Points on a hilly landscape, in no order, each with its height.
From any point a ball rolls to the lowest of the 2 points nearest to it. It stops when none of these is lower. Distance is the straight distance between rows; heights are no part of it.
J_916: [ 12 -20   0 -10  20   0 -24  -5   9   6  11 -10 -17   1  -2  13   4 -19
  21  10  41  -7   0   1  21   8   9 -10  19   3  31  -1 -13 -15   8  -6
 -23  15]  h=177
J_878: [ 14 -18  19  -6 -12   6 -12   6  21  10 -10   7  -5  17  19  -7  30 -34
   5   7  12   2  -4   6   1  37  24 -28  -2  17  33  -7  13  -9   8 -10
 -35  -7]  h=84
J_364: [-37 -14 -14  15  -1   8   4  -1  -1   0  13  23   9 -16  16   4  -5 -12
  -2   6 -27  -4  -6 -12 -13 -24   2   9 -20  -9 -24  -2   1 -19  -3 -13
  24   8]  h=287
J_728: [ -7   6  -3  22  -7  -1  15  -9  -4 -19 -23  20  18 -17 -16  -6  -8  11
 -16  -5 -19  14 -16 -16   0 -37   9  28 -21 -28 -42  -3 -11   4 -19  15
  15 -10]  h=384
J_793: [ -8   4  -4  -9  -7   6  22  11   0 -16  -3  46  13  10  20  -9   8  32
 -10 -18 -26  -2 -12 -26  -5   6   8 -16 -14  -1 -19 -17  15 -14  16 -26
  44   2]  h=659
J_621: [ 14 -34 -10   8   0   7 -28   7  16  15   2  19 -10 -13  15  10  -3  -6
  16  19   1 -12   9   2  -7   7  16 -17   6   7  11   2  16 -36   7   8
   3  14]  h=547
J_607: [ 12  12  -2  -7  -8 -11 -10   6  -2   1 -12  15 -17 -38   1 -12 -24 -15
  14  21  23  -1 -13  -6  -8 -11  10   5  -8 -21  26  -4  -5  -8  18  21
 -23 -11]  h=288
J_839: [-20 -22 -28   4   7   6   1  -6  15   0  16  11   0  -1  11  27 -10 -14
  -6   6 -31  10  -3   4   6 -26  -2  -4   0   2 -28   6   3 -26 -14   3
  34  14]  h=334
J_986: [ -2  13  -2  11  14   8  -4   4   2 -14 -14 -10  -8 -17   5  -4  -2  12
  11   8  -5  -1  -8 -25  11 -34 -16  16  20 -31  -6   3 -19  -2  16  23
  25  -3]  h=498
J_856: [-22  23   0   1  -3   1   8  -5 -28  -6   6  -3   8  15 -14 -18  11   5
 -17  -6   4  24  12  11  -4  22  15  17 -28  16 -25   7   4  24 -13 -19
   0 -19]  h=476
J_920: [ -5 -14  -2  12   1  12 -13 -20  23  25  -7 -27   8   3   1   7   8   5
   1 -14 -27  -1   6   4 -16 -28   7 -13  24   8  -2   5  -2  -4 -23   9
   0  12]  h=508
J_725: [  4 -29 -14   2   2  10  -6 -15  30  24   0  -4   7  13  16  22   1  -1
  11  -8 -27  -3   6  11  -2 -18  13 -28  29   2  14  -3   6 -17  -3 -10
  10  28]  h=524
J_946: [ -9  -9 -11  -1  -9   3  14  -5  21 -11  11  49  24   2   8   5  -9 -27
  -7   0 -20  -7 -14  -2  25  -7   5  29  -8   5  14 -20   0 -20  -3 -12
  -4   2]  h=285
J_753: [-18  10  16   9   3  -1  -9   6 -17  24  -8  19   6  -8  18 -24  13  23
  -1 -17 -26   0   9 -14 -17   1  20 -14   6  -1 -15   2  22 -22  13 -22
  34  -1]  h=491
J_200: [-12   4   2  22 -26  -3   9 -10   0  11  -7 -18  -1  -4 -18 -11 -12 -18
  -8   5 -17   5  -3  16 -26 -18  -3  10  -4   0  -3  15  -6  16 -17  17
 -19  -5]  h=468
J_513: [-13   8   3   3  -5   0 -22   6 -32  18   2   4   1 -18   1 -24   3  -1
  -7   4   9   1   4  -7   2  18   7  -9 -17  16  -9   2   4  -4  -1 -35
   2 -11]  h=388
J_842: [  4   7   2   5   7   9 -30  12 -11  13   3  -7  -2  27  -1   1  27  12
  -4   4  33   3  16   6  21  17   0   1  -4  28  -5   4   0   3 -12 -12
   8  -6]  h=386
J_395: [-24   4   2 -18   2   2 -14  -2 -28   9   5 -24 -13 -25   0  -7 -13 -15
   2  16   9   3  -2  21 -28   2   2 -24 -16   2   7  11  -4  13   0 -11
 -14   1]  h=381
J_969: [ 33 -11   9  12  -9  -4   3  17   9  13  -6  -1 -23 -23  31   7   7 -21
   3  12 -10 -10  -4 -16 -13  17  -1 -11  35  13  20   6  -4 -13  16  24
 -22  11]  h=569
J_376: [ -1  23  13  -9  22   8 -33   0  -4  24   1 -21 -12   1   9   3  22  18
   6  10   6 -18   3   3  18 -11 -13   0  19  23   4  -2 -10  24  21 -19
  -2   2]  h=284
J_250: [ 39 -15 -15 -19  10  -5  -2  -5  -1  -9 -26  -2   2 -14 -18  27 -22  30
   8  -5   4 -11   2 -11   8  -2 -20 -11  12 -10  -9 -16  -2   1   6  -1
   0  17]  h=329
J_138: [ 42  13   2  -6 -23 -18  19  27 -16 -14 -24  19   6  -3  -3  -2  22  19
 -24 -16 -25   7   0  -6  -3  35  -1 -19 -11  19  -4   4  14   2  17  -2
  -5 -13]  h=347
J_404: [  6  -8 -28  12   2   6 -25 -11  -4  23 -11  -1  -6 -20  -2  28  -7  15
  -1   7  -3 -46  22   4   4 -16 -41  34  -6  34  -7   3 -14  24  14 -22
 -17   3]  h=400
J_222: [ 11 -12 -15  -5  -6   7  -5  -1  32 -24   1   3   2  10  14  20  13   3
   0   6   5   1  -1  13   1  -7  -8  12   1   9  15   2  -3  -2   9  30
  16  10]  h=322
J_972: [-22  16  23  21 -16   4  32  -5  -5  -1 -12  17  20  13 -11 -30  10  10
 -17 -36  -8  -5  -5  -4  -6  -1  19  30 -13 -16 -14 -10   4  14 -14 -16
  -2 -18]  h=387
J_627: [ 22  -7  -7   6  -7 -22  22   1  -9 -16 -16  10  21  -2 -33   5 -21  10
 -14 -20 -12   8   3 -34  17   2  -5   4  -8 -33 -33  -9  -7   6 -20  -7
  11 -13]  h=401
J_676: [-19 -17  15  20 -14   8  12  -3   6  10  11   2   9   2 -13 -17 -12 -20
   1   7  29  -5   7  -9  -9  19  19  22 -17 -14  22   7   5 -14 -29  11
 -17  -7]  h=385
J_344: [ 30  -3 -23 -12   9  -7 -24  17  -6  -2 -14   9  -5   5  -4  21  12  38
  -4   9  -5  14  12 -17  19  17 -18 -24   1  19 -28 -14   7  -8  19 -11
  24   1]  h=185
J_352: [-19 -14 -16 -30   2  -6   0   6 -11 -29  20  11  -5  -9   2  13 -18  -7
   3  10  18   3   3  12 -13   8  -1  -1 -25  -5   0   3  18 -12  -1   9
  19  -1]  h=554
J_541: [ 21  10   0 -14   2 -20  26   5 -20  -3 -19   3  -3 -38 -19   4 -42   7
  -9  -4  -6 -31   0 -13 -21  -6 -34  10 -11 -18   4   0   1  23   9   6
 -29  -8]  h=626
J_248: [-24  -9  -8  -2   5  -3 -12  -6 -14  25  21 -16  -7 -27   7   0 -25 -27
   9  19 -13  -8  -1   6  -6 -18   1  -8   3  11   3  13  -2   5   1 -16
 -10   8]  h=406
J_667: [  4 -31 -30  20  -9  15 -21 -23  12  15  -5  17   7  -8 -11  26  -7  13
  -4   2  -6 -34   9   9   4 -38 -20  37  -4  16 -14  -6  -6   6  -8  -2
 -19  16]  h=430
J_465: [  0  26  16  -1  -6   1  16   6  11 -26  13 -26  -8  34  13  -7  10 -26
  -1   0   9  17 -16  20   0  -2  -7  13   4  -5  14  15 -21  16   0  30
  -8 -12]  h=579
J_497: [-25   5  12  -1 -15   8 -19   5 -22   3   7   0  -8 -17  12 -21  11  10
  -6  12  42   4   7  13 -38  22   8   9 -26   4   6  11   7 -13  -7   7
  -1 -25]  h=247
J_542: [ 12   5   5  -7   2 -15  18  12 -11  -8 -22  24  10   0  11  -7 -10  25
  -7 -18 -28 -19 -16 -34   9   6   7 -20  13 -11  -8 -23   4  -4  20 -27
  24  13]  h=645
J_220: [ 24 -10  -5  -5  -1  -5   7 -11   3  -7 -12  15 -15 -45  -5  -1 -27   3
  19   9  17 -22  -9 -16  -5  -7  -5  15  19 -19  29 -11  -8  -3  28  32
 -23   6]  h=318
J_776: [  2  -6 -14 -10   2   0  -6 -23  11 -18   3 -11   2  14 -24   3 -15 -42
  -1   8  -4  38 -19  24  24 -13  21 -21 -16  -3   2   7   4   3 -25  -8
 -15  -7]  h=227
J_715: [ 25  -6 -15  -8  -2   3 -28 -16  33  -5 -20  -4   1   8 -16  21   2   0
   6   9  17   2   2  27  13  -6   4  11   6  10  25   4 -23   5  -8  17
 -30  -4]  h=251
J_115: [ 26  -4  -3 -17  14  -4 -22 -10  17 -10  -9 -20 -11  10 -27  -3   1  -9
  17  16  33  18   0  12  18   0   1  -3  14 -13  18   2 -22   2   5  23
 -24  -1]  h=218
J_194: [ 19  14   1   8  10   2 -18   2  -7   6 -14   5  15  23 -27 -13  26  34
  -2 -16  24   6  16 -11  25   6   1  15   2   5 -18 -10  -1  13  -3  -9
  14 -12]  h=345
J_144: [-34  -3  -7 -25  -4  -2  17 -11  -4 -28  10  18   6 -24 -11  11 -38   6
 -13  -6   8  -1   0  19 -17 -12   5  13 -34 -29   3  -4   3  -6  -5  17
  -2  -4]  h=533
J_798: [  3   8  25  16  10   2  11  11   0  16  12 -16   4  10   8 -19  16 -10
  12   4  29 -27   8 -28  19  19  -8  13  23  -9  23  -1   7   2   4  -4
  -4  -2]  h=635
J_907: [-18   9   8 -10  18  13 -22  -5 -10   0   4 -11 -16   4  20  -6  20  20
   9   4  20   3  -5  24 -24   0  -1 -11  -3   8  -4   7  -9   2  16  10
  26   4]  h=538
J_152: [  4  28   2  13   4 -11  -8   9   1 -14   2 -24  -2  15   0 -21  22 -20
  -4  19  12  43  -8   2  17  -5 -14  15   5  11  -4  17 -25  16 -14  23
  -3 -22]  h=558
J_219: [  0  41  33  -2  22 -13 -35   0 -19  15  -2 -11 -20 -15  -6 -29  23  34
  -5  -6 -11  13  -5 -14  -3  11 -10 -15  12  10 -13  -4  -4  23  36 -15
   0  -3]  h=282
J_109: [ -9 -25  -9  -6 -11  14   3 -23  22 -23 -12  21  23   6 -25   3   2   7
   3 -17  -7  26  -5   8   0 -14  37  -7 -17 -12  -6 -15   4 -19 -26   1
   5  -3]  h=485
J_394: [ 21  -6 -31 -10   2   8 -39  -1  -2   3  -3  10  -4  -4  -6  20  12  11
  -4  12  -8  21   7   3   6  -1   8 -31  -9  24 -17   3   7 -10   5 -16
   3   3]  h=105
J_4: [-39  17  24  -9  13   5  17   8 -10  -6  21 -31  -2  40  25 -11  24  -2
   0  -2  34  22   5  24  -5  11   3  -3   1  10  -1   9  -5  19  -1   8
  14  -4]  h=576
J_133: [ 15 -14  -6 -18  -3 -32  41  22   0  -5  16   8  -6 -19  -2  17 -38 -26
  -5   5   2 -17   7  -5   1  33 -17  -1  -6  -9   9  -2  18  -4  -6   8
 -29   2]  h=593
J_224: [-12   7  11  10 -11  24   6 -16  18  -3  -9  -4   8  17  -9 -15  10   2
  -4 -11   8 -24 -10  27 -15 -11  12  37  11   5  30 -14  -4  12   0   6
 -22   4]  h=472
J_242: [  0  30   3  10  -1  -2 -22  16 -13  -1  -8  -1   0  29   0 -28  34   5
 -11   3  10  37  -3   2  16  -5  -1  17  -5  17 -25  12 -15   4  -5  15
  18 -22]  h=536
J_96: [ -6   2  10 -10   9  -6  21   5  -4   2  24 -19  -5  20  12  13 -12 -12
  10   6  21 -24  11  -8  14  27 -22   2  15   0  14   0   6  14   4  -8
  -3   7]  h=652
J_611: [ 43 -11   2  10   9  -6  20   9  17  -2  -8   6   2   3   4  14  -3  -7
  23  -7   1   3 -10 -37  36   1  -6  -2  39 -13   9 -10  -4 -13   9  12
   7  24]  h=617
J_716: [-27   1  10  18   0  15   2   3 -18   8   3  10  11   0   3 -25   2  26
   1  -4   4 -17  14 -26  -6  -2  12   1 -18  -8 -21  -5  18 -13  -4 -16
  33  -9]  h=469
J_871: [-22  -8   9   2   9   5  20   9  -8   5   8   1   5  -6   0   2 -24  18
   8 -12   1 -28   8 -18 -12  13 -14  -6  -5 -25  -5   1  15  -3  -7  -8
  22   9]  h=438
J_757: [-14  -3  -5  35 -16  -3  11 -11   7   7  -3   3  11  -6 -15  -6  -1 -16
 -22  -7 -25  21   5  -6 -11 -33  -7  23 -10 -10 -31  10  -5   0 -35  24
   3  -7]  h=433
J_185: [  1  -6  15  -2   1  -2  12  20   4   5   5 -15   3   9  -3  -1  14  10
  -5  -9  -8  20  13   9 -27  35   8 -36   4  -1  -2  14  20  -6 -11  12
  13  -6]  h=348
J_961: [-31  -2  23 -13 -14  -5  -4  13 -12  18  18 -18 -20 -18  32  -8  -2 -14
  -5  16  -1   6  -2  16 -45  10  14 -34  -9   0  17   9  10 -11 -12   2
  -4   7]  h=346
J_830: [ -8  28   6  16  14   6   4   2  -5  -6  -6 -26  -7  -3   5 -13   5  13
   1   8 -20  18 -14  -3 -14 -36   1  -2  21 -15 -14   9 -17  16  10  23
  27  -9]  h=527
J_844: [-21  -6  -1 -13  -2   6  31 -12  -3 -32   8  23  20 -10 -22  -9 -22   4
 -16 -16  -1  24 -16  10 -12 -10  38   9 -26 -25 -10 -20   1 -16 -16  -4
   5  -1]  h=507
J_790: [-36 -24  -2  12  -8  13 -10 -10   8  23  24  27   9 -13  15 -11   6 -20
   5   6  -5   5  -5   3  -4  -7  24  -1 -24 -12  -8  -8   5 -34 -15 -11
  14   9]  h=239
J_286: [ 29  -8   5 -13   9  -6  -1   2   8   4 -12 -16  -6 -27 -17   9 -17  12
  20  -2  23 -11   4 -14 -16   2  -3 -11  16 -24  10 -10  -3  -4   3  20
  -8  18]  h=354
J_285: [ -1 -30  -2 -13   4   0 -20  10   6   2   3   7  -8 -11   8   7 -12 -30
  17  16  10  10  -5   9  -6  14  24 -33 -16  -5  16   1   9 -39  -8   7
  -2   3]  h=557
J_902: [  6  -7 -12  13 -14  20  -8 -23  22   3 -13  17   7   5 -14   5   2   7
  -7  -6   1 -34   4  12   0 -16   3  46   1  10  22 -14 -13  -2 -10   2
 -22   3]  h=454
J_426: [ 29  32  11 -10  11   2 -39   3  -9  12 -15  -1 -18 -17   6 -16  26  32
  -4   1  -4  -4  -2  -4  -4   1 -14  -5   6  18   9  -5 -19  22  41  -4
 -20   1]  h=236
J_860: [ 14  20  23   1  -4  -9  -7   2 -25  -1  -7  14   2 -13  -9 -30  13  22
  -4  -9   3   1  -1 -18   6  32  16 -18  -5   9  -4 -13   5  10  13 -29
  -3 -13]  h=362
J_980: [ 23   1  -4  -1  -7   9 -25  -5  22   2 -17  -7   1  11  -9  -1  21  18
   1  -4   8   3   9  16  -9  -6   6   3  15  19   9   3  -2   2  -1  20
  -6  -3]  h=283
J_618: [ 11   6  12   3   7  -2  -3  -8 -12  29  -7 -20   5   9 -20  10   7  37
  -1 -24 -13 -21  23  -6 -12  24  -6 -27   6  11  -5  -2  18  24   8 -28
  -6  10]  h=367
J_808: [  4  -4   8  -6  -6  -4  40  -9   9 -17   9 -23   0   6 -20   7 -33 -17
  -4 -17  12   3  -7   1  -2  -2   5   9   9 -34  31  -4  -5   4 -12  21
 -18   2]  h=448
J_425: [ -2  -7  -4  22 -13   9  21 -10  20 -13 -10  38  23  -2  13  -1   7  -3
  -3  -8 -25 -29 -13 -21  16 -12  -4  34   2  -2   4 -22 -12 -13   1  -1
   6   2]  h=233
J_459: [ -3 -13   7   8  -3  -7  29 -10  15 -11  22 -20 -16   6  -8   8 -21 -50
   2   4  -8   5 -14   4  -1  -2  -4  10  11  -7  39  21  -6   2  -9  21
 -37  -4]  h=477
J_281: [  5  -4   4  12 -11   1  25  14  15  -3  -1  20  10   5  12  -6   4   8
 -11  -5  -7 -25   1 -17  -6   7  -3  22   6  -4  17  -8   5  -8   0  14
  -3   1]  h=151
J_623: [ -3 -24 -12  -5  15  16  -5 -14   4  -6  -6  -8  16   7 -21  15  -8  14
  10 -19  -4  25   1   5   8 -11  26 -27  -2 -15 -18  -7   6 -12 -23 -13
  33  15]  h=467
J_300: [-10  11   1 -23  24  -4  -7   6  -1 -22  17 -10 -13  26  14   6  11  12
   9   2  10  24 -11  11  -8   4   5 -27   4   1 -12   9   1 -11  11  25
  41   9]  h=555
J_399: [ 11 -26 -10  11   6   6  -6   0   8  23   1   6  -5  -5  25  16   6  11
  11   4 -23 -29   0 -11  -2  -3  -7 -13  28  10   1  -4   3 -28  11  -7
  13  17]  h=537
J_216: [-25   4   9   0   9  13  20   1  -5   7  13 -23   8  24   2  13  -1  30
  -6 -20  -6 -10  19  16 -19  17 -12 -13   3  10  -5  -1  21  28  -1 -17
  11   6]  h=444
J_582: [ 34   8   8 -21  -5 -26  12  22   7 -15  -3   8 -27 -15  12   4 -14 -30
   9  18  30  -3   2  -2   1  15 -12   1  15   3  31  13  -4  -2  17  33
 -31  -9]  h=675
J_339: [ 11   0 -11   6  -1 -10  -5   8   1   4   1   8 -18 -24  36  12   2  -3
   9  20  -7 -13  -3 -11 -12  -8 -13  -4  13  16  14   5   2  -4  30  13
   6  13]  h=553
J_892: [ 28   4   1   2   4  -4   5  16   5   7 -15  22  11  12  16   1   6  -1
   6 -13 -22  -7 -17 -25  31   4   8 -13  27   6   6 -22  11 -13  19 -14
   5  13]  h=632
J_943: [-10  26  13  12  -4   4  30  -2  -5 -12 -32   0   0  -1   6 -19   8  31
 -12 -21 -28 -20 -11  -7 -27 -38 -13  29   5 -25 -11   5  -6  26  21  20
  13  -7]  h=221
J_97: [ 46 -20 -13   7  -1  -4   3  24  29   4 -11  -2 -18 -12  14  23  12  -2
  15   6  -1   6  12  -2  -4  14   3 -23  23  -5   8  10   1 -25   2  42
  -5  16]  h=583
J_999: [ 14   8  -5 -25 -18 -31  32   2  -7   1  -2  13 -13 -31  -7  12 -40 -23
 -16  -1  -2 -21   4   5 -15   4 -15  10  -6 -12  24   6   7   3   7  11
 -45   3]  h=610
J_863: [ 15  -7 -35  -7  -1  -2 -16  -6   6 -16   1  13  12  17 -12  15   6 -14
  -3   4 -17  40  -4  10  31   2   7 -12 -21  13 -18   3   5  -7 -17 -12
   0  -8]  h=172
J_988: [ 30  10 -17   1   3  -8 -14  18 -11 -10 -19   1   6  29 -22  11  13  40
  -9 -13  12  -3  12 -23  30  20 -30 -10  12   8 -33  -6   0  22  14  -7
  25 -10]  h=275
J_733: [ -5  -7  -2 -15  -6 -16  24   4  17 -22  24  21   5  13  -1   0 -22 -53
  -6  11  24  10  -9   6  32  17  -2  11 -22 -12  14  -3   5 -15  -9   8
 -24 -16]  h=327
J_783: [-35  15   9   7  -6   6   0   4 -27  18  13 -17  -3 -10  -1 -16   8  16
 -18  -1  21 -11  24  18 -39  18   1   0 -21  19  -6  13  18  12 -21  -8
 -13 -12]  h=297
J_333: [  1  -3  14  -2  18  -2  10  -3 -13  24   2 -23  10 -12 -20   0 -22  23
  17 -12   3 -19  18 -23  -2  19 -15 -24   5 -15 -12  -6   9  10  -3 -27
   7  12]  h=405
J_437: [  6 -14  12   2 -10   5  -8  10   4  15   8  32   1  -3  18  -8   5 -42
   3  14  -5  -9  -9 -10  15  19  27  -9 -10  19  18 -12   7 -18   0 -29
 -20   5]  h=141
J_27: [ 34   5  -5 -12 -17 -29   6  17 -13  -8  -7  16  -4 -25   4   5  -1  -6
  -4  -1 -29  21  -5 -11   5  23  -6 -34 -13   8 -14   0  15  -8   8  -5
   2  -1]  h=295
J_412: [-25  -7   5   2 -13   6  19  -3  12   4  10 -28  12  27   7  17  13   5
 -15 -16 -18   4  27  16 -37  20  -6 -22  -5   7 -13   9  25   7 -20  10
  12   4]  h=396
J_378: [-19  16  25   6  16  10  13   8  13  -7  14 -19  -8  46  23 -16  18  -3
   5   1  12   8  -6   5  -7   6  -9   6  28 -10   5   5 -13   9   8  25
  19  -1]  h=601
J_9: [-26   1   4   8   3  14 -25 -15 -16  19   0   9   4 -15  20 -15  12  31
  13  -5 -19   4  -7   5 -35 -17  31 -16  -1  -1  -6 -10   7 -11  10 -20
  15   9]  h=509
J_321: [ 18 -19  18 -14  11  10 -21  10  11   2  -6  -6 -11  13  14   1  29 -10
  18  17  41  11   3  13  19  31  13 -22  10  20  15  -1   0 -11  14  -1
 -17  11]  h=136
J_178: [ -1 -15 -16 -25   0 -14  32   9   2 -27  17  16   1  -8  -7  35 -39  -4
  -4  -5  -2  -5   1   5  -8  24 -23 -12 -20 -15   0  -4  17  -6   1   6
   6   8]  h=573
J_327: [ -3 -14 -11  -7   9  -4   4 -10  -1 -10  -2   9  16  -1 -21   6 -23   9
   4 -16 -14   8  -1 -22  17 -15   2  -3  -2 -25 -26 -14  -5 -12 -20 -17
  33  10]  h=443
J_36: [ -3  -2  15  13  -2   7  17 -15  19  -7   0  -7   9  -4 -27  -8 -20  -4
   4 -12  21   3   1  -8   4 -13  19  26  -3 -30  20  -4  -5 -11 -28  11
 -12  -3]  h=415
J_689: [ -4  16   7  11 -14   6   1 -15  -9   5 -15  18  15   5  -9 -39  15   5
  -9 -19 -27  13  -7   2   4  -3  19   7  -6   4 -10  -4   7   3  -7 -21
   2  -9]  h=421
J_69: [ 15  22  31  -5   8 -10 -15  11 -15  23   0 -17 -10   3  -4 -14  24  23
  -2  -9  -5   4  15 -13   1  34 -11 -32  10  20 -10  -6  12   8  15 -22
  -3   1]  h=326
J_722: [ -1   7   6 -24 -14  -7   3  13  -8 -15 -10   5 -28 -38   7  -1 -29   2
   7  14   8  -9 -13  23 -41  -3  10 -16  -4 -23  44   2   2 -12  25  19
 -20   0]  h=246
J_422: [-20 -21   0 -15  20  15  -1 -11   2  -7  27  -3  -6 -14   7  15 -22   1
  28   4  11 -19 -11  10 -15 -10  13 -18   2 -20  11  -4  -1 -10   9  -2
  22  33]  h=124
J_320: [-10  -9  -9  24   1   4  -9 -19   0  32  -5 -31   4  -6 -17   5   3  18
  -5 -11 -22  -3  30   4 -25 -21 -15  -4   4  -1 -24  14   0  11 -19  10
   0   5]  h=486
J_985: [ 27 -14 -29 -12  10 -14   1  14  -9 -20  -8   7  -4  -8 -19  33 -19  31
   5  -5   6  -8  12 -15  14  17 -30 -18 -13  -7 -33 -20   1   1  18 -18
  27   4]  h=269
J_968: [ 14  24 -11 -22   4  10 -14  -1   6 -41  -8  29   3  22   6  -5   5  10
   5  -1  25  15 -13   4  36 -12   3  27 -10 -17   4 -11 -18  -3  21  11
  16 -11]  h=449
J_418: [-24 -28   6  19  -6   7   0   1  -2  31  19  14   7  10  16  -9  13 -39
   5   8 -11 -10   5 -14  17   2  20  -4   4  14   3   2  13 -24 -16 -31
   4   8]  h=191
J_217: [  8  19  -7 -14  15   4  -1   8  10 -34  -7  10 -13  -4  14  -9   3  12
  18  11  23  -3 -19  -5  16 -29 -12  27  18 -19  16   0 -24  -2  33  24
  17  -8]  h=473
J_750: [ 22  -3  -2   0   5 -25  20   8  -3 -19   4   7   7   7 -15   4 -24 -26
   5  -5  -6  18  -7 -31  45   8  -6   8   3 -19 -14   1  -1  -3 -12  -2
   3  -3]  h=341
J_215: [ -3   6  -4 -19  -5   2  20  -4   9 -24   6 -16   9  24   1  17   4  11
 -15 -16 -21  13  -2  23   0  16  -5 -16  -1  19 -10   3   4  27   4 -11
   5  10]  h=412
J_836: [-16  -9   0 -12  -8  -1   9  -6   8 -20  16  24  16  11  -6 -11 -23 -32
   3   4  17  -5  -3   5  21   9  13  22 -22  -7  12 -15   6 -11  -5 -22
  -9   1]  h=325
J_60: [-21  23  21  14  -2   3  35  -3   0  -7 -16   0  12  32  -2 -25   7  23
 -18 -29 -26  -9 -13  -6   1 -17  -6  24  11 -14  -7  -9  -1  41  10  -5
   4  -8]  h=321
J_698: [ -1  17   6  16 -28   6  13 -21   4   3 -27 -16  12   0 -11  -9   1   6
 -19 -15 -20 -14  -6  16 -27 -22   0  31   7  -1  13  -4  -9  23  -5   9
 -25  -3]  h=494
J_739: [ 10  -9  -5  -6  -1 -11  23   1  23 -22  10  -6  11  12 -17  19 -25 -44
  -5   8  -5  28  -2   8  35  11  -1   2 -12 -13   4   8   7   1 -20   3
 -19  -9]  h=280
J_496: [-16  21  -6  16  -1  -1  18  10 -15 -12 -18   5   7  -5   5 -11   0  28
 -14 -13 -26   0  -4 -22 -10 -28 -11  18 -12 -19 -41   4  -7  20   5  10
  34 -21]  h=319
J_436: [-15  16  13  15  -2   4  -5  -5   3  27   1  -9  -1   9  20  -2  16   1
   4  11  -5 -48  -3  -6  14  -9 -12  20  23  23  13   3  -1  18  14 -30
 -16  -1]  h=328
J_384: [ 21  -4  -2   8  10   3 -43   5   8  23   1 -18  -5  12 -15  14  29  -2
   1  20  38   0  18   7  33  -2  -9  10   7  25  -3   7 -17   5 -13   5
 -14  -8]  h=411
J_734: [-10  24  11  13 -20  -3   7 -10 -31  -2  -4  -2   2 -13 -26 -32  -8  -9
 -17 -13 -12  25 -13   8  -5 -10  19   2 -28   3  -9   2  -4  23 -13 -20
  -7 -14]  h=445
J_353: [ 59   2  -7  -7  -1 -21   4  27  19  -7 -25  -1  -9  -4   2  13   6  -2
   6   1 -14  13  -9 -28  16   6  -8  -7  34  -7  -5  -1  -2 -10   4  33
   0  11]  h=600
J_881: [-14   8  -6   9 -12  12 -11   5  -7  22   8  -1   4  -3  14   9   4   2
 -10   5 -13 -41  17   6  12  -5 -23  28  -6  46   2   4  -5  26   3 -26
 -20  -7]  h=365
J_954: [  2 -23 -24  30  -1   0  -6 -24  11  20 -15 -12   8 -13 -26  25 -14  12
 -11  -1 -17 -12  15   5 -10 -34 -25  23  -5  -5 -32   8 -11   6 -23   7
 -16   7]  h=458
J_877: [-44   7  -1  -7  22  19 -13 -15 -20  15  15 -12  -3 -11   8 -16  13  18
  15  -1  11 -11   6  20 -19 -22  11 -12  -4   3  -4   0  -2  -3  10 -24
  23   7]  h=523
J_816: [ -2 -12   9  23  12   4  -1 -24   5  14   9 -28 -10  22  -3  -6   4 -35
   8   2 -13  12 -15   3  21 -19   7   3  32  12  18  12 -21   6 -11   0
 -10  11]  h=513
J_474: [  3  20 -14 -19  -1  -3  -6  -2 -10 -31  -1  22  14   8  -9 -19   9   5
  -4  -9  14  17 -16   2  19   4  14  19 -24   2   6 -10 -11  13  11 -12
   7 -10]  h=427
J_354: [  5  -9  21  17  -8   2  12 -15  21  19   3 -31 -10   8  -5  -5   3 -28
   3  10 -11   9  -5   3  -8   3  -1  -6  28 -11  34  13  -5   4 -14   9
 -22   5]  h=497
J_848: [ 24   4 -16   8  14  -8 -49  -1  -2  17   3  -4 -11 -10  -4   5  27 -18
   1  29   2  15  -3   1  48 -24  -9  10  10  34 -16  15 -23   2  -6  -4
 -12 -13]  h=423
J_767: [ 16  -1 -21 -17 -12 -21 -11   9 -16 -17   7  23  -6  -9   3   2  -5 -21
  -7   9 -18  45  -1   6  29   5  -4 -16 -28   5 -14  -1  15 -18   1 -14
   9  -7]  h=234
J_397: [  7   1  12 -21   3  -7  14  15  -3   0  11 -13 -11   2   9   8 -11 -18
  11  16  29 -20  -6  -8  -3  27 -17   1   8  -3  34   4  -3   9  18  22
 -27   7]  h=665
J_658: [-20  -1   8  22 -13   9   2  -1 -15  31   8 -10  10  -9 -11 -12  -5   7
  -7   1  15 -24  25  -3 -25  11  -3  23 -10  -3   1   4  10   6 -28   0
 -16 -10]  h=344
J_293: [-19  17   4  15 -11  -5   9  10  -4  -1   6  -7  -1  27   5 -16  27 -10
 -20  -2  -2  23  11   8  -5   1  -3  16  -3  15 -31  10  10  17 -23   8
   8 -21]  h=510
J_345: [ -5   6 -24   5   9   9 -29  -5  -8  11   6  -5  -2  -1  15   7  12 -19
   6  20 -11   9  -5  14  22 -37   4   9   0  25 -26  11 -20   7  -9 -10
   6  -8]  h=402
J_851: [-39  19  22 -20  18   6  -9  -8 -30   6  16 -32 -19  15  24 -15  12   3
  10  12  30  27  -8  26 -13   7   3 -19   2  14 -11  11  -7  15   6 -11
   8  -7]  h=556
J_146: [-23 -13   0 -23   3   0  -1   4  -2 -10  12  -7 -13  -7  24  11 -27 -15
  17  20   7  -8 -15  20 -31  -4   2 -17   0 -22  29   3  -5 -17  24   7
  -1  10]  h=189
J_904: [ -7  -9 -26 -15   9  16  -2  -8  15 -23  11  -2   0  26   5  40   3  10
  -8   3 -10   1   3  23  -7 -15 -17   4 -10  15 -12   1   1  11   3  -6
  20   6]  h=368
J_498: [-18 -25 -26  -5   4   5  -9  -4  -3   6  22  -1  -8   3  21  29   5 -30
  -3  18 -10  16   4  16  17 -11  -8  -5  -4  24 -24   5   2 -10 -11 -11
   7   4]  h=372
J_536: [  5  -6  -6   6   1   0 -26  -9 -17  32  -2  -1   4 -34 -13  -6  -5  -4
   6   8  -2 -15  11  -3  -2  -9   6  -4  -4  -1   0  -3   2   0   0 -23
 -22   0]  h=408
J_684: [-12   5  27   2 -13  -2   7  23 -12  -8  16  -9 -11  -2   6 -13   4  -1
   0   4  17  13  -2  18 -51  33  10 -20 -16  -9  20  15  12 -11  -7  18
  -2  -6]  h=299
J_570: [-21   2  17  24  23  14   7  -7   8   9  20 -18   1  26  10  -9  12  -2
  13   2  29 -18   5  -1  -2  -5  -7  21  20  -2  15  14  -3  -4  -5  12
   6   1]  h=618
J_747: [ 30  17  -9 -17 -14 -20   7   0 -12 -21 -16  12  12   8 -13   0  -2  18
 -12 -24  -3  -2  -1   5  15  17  -7   8 -18   3  -4  -4   7   4   1  -6
  -4 -15]  h=393

For each start below, name the point where the ball stops.
J_848 | J_878
J_816 | J_497
J_152 | J_943
J_986 | J_394
J_904 | J_878

Call two points neighbours if one is among the 2 nearest of the other. Go from one point of each pair to the other, from neighbour to neighbour, staying as low as possible. Name the highest point that can't be avoided.
J_281 / J_943 | J_698
J_497 / J_426 | J_536
J_394 / J_422 | J_286
J_281 / J_394 | J_733
